Points on a hilly landscape, in no order, each with its height.
From any point a ball rolls to the lowest of the 4 points nearest to it. It stops when none of these is lower. Distance is the straight distance between rows; heights are no part of it.
Mezak height 895: [106 192 108 142  46 122 127 155  78]
foni height 392: [149 151 103  87 135 186  85  67 170]
Budeb height 625: [101 180 106 159  93 136 135 176  96]
Tes height 184: [121 167 120 112 207 141  92 113 136]
lafu height 169: [143  74 155 130 106 100 158 139 122]
zare height 285: [145 138 150 101 144 145  88  82 192]
sipo height 499: [ 94 137 142 164 105  98 138 216 112]
tivu height 355: [151 129 125  85 141 152  94  80 160]
zon height 311: [155  88 106 103 103 137 124  90 144]
moro height 412: [142  97 142  99  99 139  74  91 204]
mefar height 410: [125 126 126 133 165 120 140 145 107]
miran height 347: [135 103 148 124 157  97 132 135 123]
Regut height 54: [119 158 113 156 101 146 147 157  92]
Dut height 623: [ 92 166 126 153  88  91 121 217 107]
Nuta height 521: [115 152 178 122 186 109  82 100 182]
zemap height 451: [133  96 121 143  31 125 166 131 116]
vason height 348: [150  90 138  95 121 117 115  91 156]
nufon height 170: [100 148 148 116 217  97  81 126 152]
kabo height 386: [134 132 120 149 117 135 157 140 100]
mazub height 306: [136 124 160 110 132 149  80  83 214]
nuva height 367: [158 138  97  96 136 175 112  65 146]
vaki height 278: [135 147 105 131 172 155 132 120 104]
Duze height 431: [125 116 115 146  33 138 164 119 104]
Midul height 366: [137 125 126 119 165 126 133 122 114]
Dil height 305: [148 113 115  85 116 146  95  82 174]
sebo height 396: [129 132 115 143 140 140 151 134 100]
Tavum height 377: [132 121 163 108 173 102 105 110 148]
kuvut height 146: [105 140 113 121 211 117 107 148 129]
zagel height 481: [ 98 124 156 168  97  82 148 215 110]
Dabe height 226: [147 141 105 106 157 156 125  96 121]
bugup height 432: [114 163 115 147  30 148 146 118  93]
geluv height 346: [126 136 121 126 189 127 120 137 113]
lodur height 304: [140 154 138  94 152 155  88  80 172]
suve height 196: [150 127 108 115 139 154 142  97 118]
meza height 237: [127 105 146 158  97 106 162 166 104]
zep height 197: [102 153  99 127 213 140 114 143 114]
sunat height 356: [147 121 125  96 135 139 113  84 148]
vipa height 452: [128 147 117 152  80 135 159 144  97]
ridov height 143: [123 124 127 145 143 128 150 154 105]
gom height 263: [ 92 151  96 157 156 132 144 181 108]
Gabef height 160: [136 111 136 150 115 116 163 144 107]
tavi height 385: [145 113 155  94 142 123 106  99 166]
kip height 246: [138 158 128  99 182 149  89  91 148]
vur height 470: [119 141  93 148  42 163 155 105  99]
Maden height 243: [150 115 116 126 113 136 159 110 110]
Fon height 240: [152 122  84 116 106 172 144  84 123]
kelut height 321: [123 152 131 154  62 118 159 150  97]
govi height 232: [135 149 122 108 190 144 104 104 126]
vavib height 248: [153  91 148 112 131 106 139 115 126]
Menad height 389: [112 120 135 129 187 106 127 148 115]
meze height 487: [111  94 159 157 129  89 158 189 102]
niv height 463: [122 110 139 147 153 104 152 163 113]
Monir height 79: [111 166 138 109 204 124  79 103 160]
pode height 545: [103  94 153 148 166  86 142 180 115]
vopi height 219: [109 129 137 116 210 106 103 143 131]
Tusob height 340: [139 149 105 150  96 165 159 117  96]
vod height 262: [149  66 131 122  87 107 153 122 128]
Ros height 282: [151  94  99 122  89 142 144  99 127]
sarud height 257: [132 125 139 159  52 113 162 149 103]
setag height 387: [131 126 170 104 140 114  89  98 191]
kati height 33: [138 133 136  99 121 163  78  76 202]
vaged height 293: [140 109 109 132  76 151 159 109 110]
boze height 398: [120 148 124 151  23 129 155 131  94]
kesev height 310: [150  82 121 117 106 122 150 112 126]
suz height 486: [116 140 181 113 181 101  91 110 174]
kilar height 286: [139 130  94 140  93 166 160 103 103]
koru height 315: [123 141 107 132 182 140 131 137 106]
kigim height 800: [ 97 190 110 147  74 114 117 191  89]
Tono height 414: [133 115 139 126 150 115 144 137 110]
fofoz height 542: [113 123 126 150 163 112 140 170 106]
Kile height 440: [151  70 128  92  94 117  85  98 184]
mon height 164: [ 98 158  91 155 157 150 138 177 106]
mozuf height 559: [101 145 193 139 185  89  85 105 202]
pinep height 296: [147  88 115 133  84 139 158 114 116]
vosuz height 707: [ 96 146 125 164 115 117 144 201 105]
bonep height 249: [132 102 155 165  67  94 167 172 102]
Lapu height 283: [136 113 124 147  77 133 167 143 102]
maz height 302: [135 139 142 107 176 118 102 113 148]
Tasaz height 433: [126 105 148 126 179  88 128 141 121]
dok height 260: [146 106  92 116 101 158 144  88 117]
ziga height 447: [119 140 179 120 158 120  86  92 210]
somal height 194: [116 165 114 112 220 139  88 124 133]
bidav height 258: [133  92 143 143  74 121 169 146 108]
semu height 772: [ 85 170 109 153 108 122 134 207 100]
Tedoz height 337: [153 148 122  95 148 159  99  75 156]
Bazol height 364: [152  62 115 107  91 130 132 103 138]
rov height 397: [108 125 138 162 113 106 153 195 100]

Write out the way that a ball takes from each point below.
govi | Tes, Monir
sunat | Dil, kati
koru | vaki, Dabe, suve
Mezak | kelut, sarud, bonep, meza, Gabef, ridov

For each start below, name the point where the ball stops.
geluv | suve
pinep | suve
lodur | Monir
vaged | suve
mozuf | kati
Menad | kuvut
ziga | kati
meze | ridov

Two balls start at each pair of points below. Name the first point that both come to, or write none.
zon, tivu | none
Lapu, zemap | Gabef
kilar, Midul | suve
bugup, boze | sarud
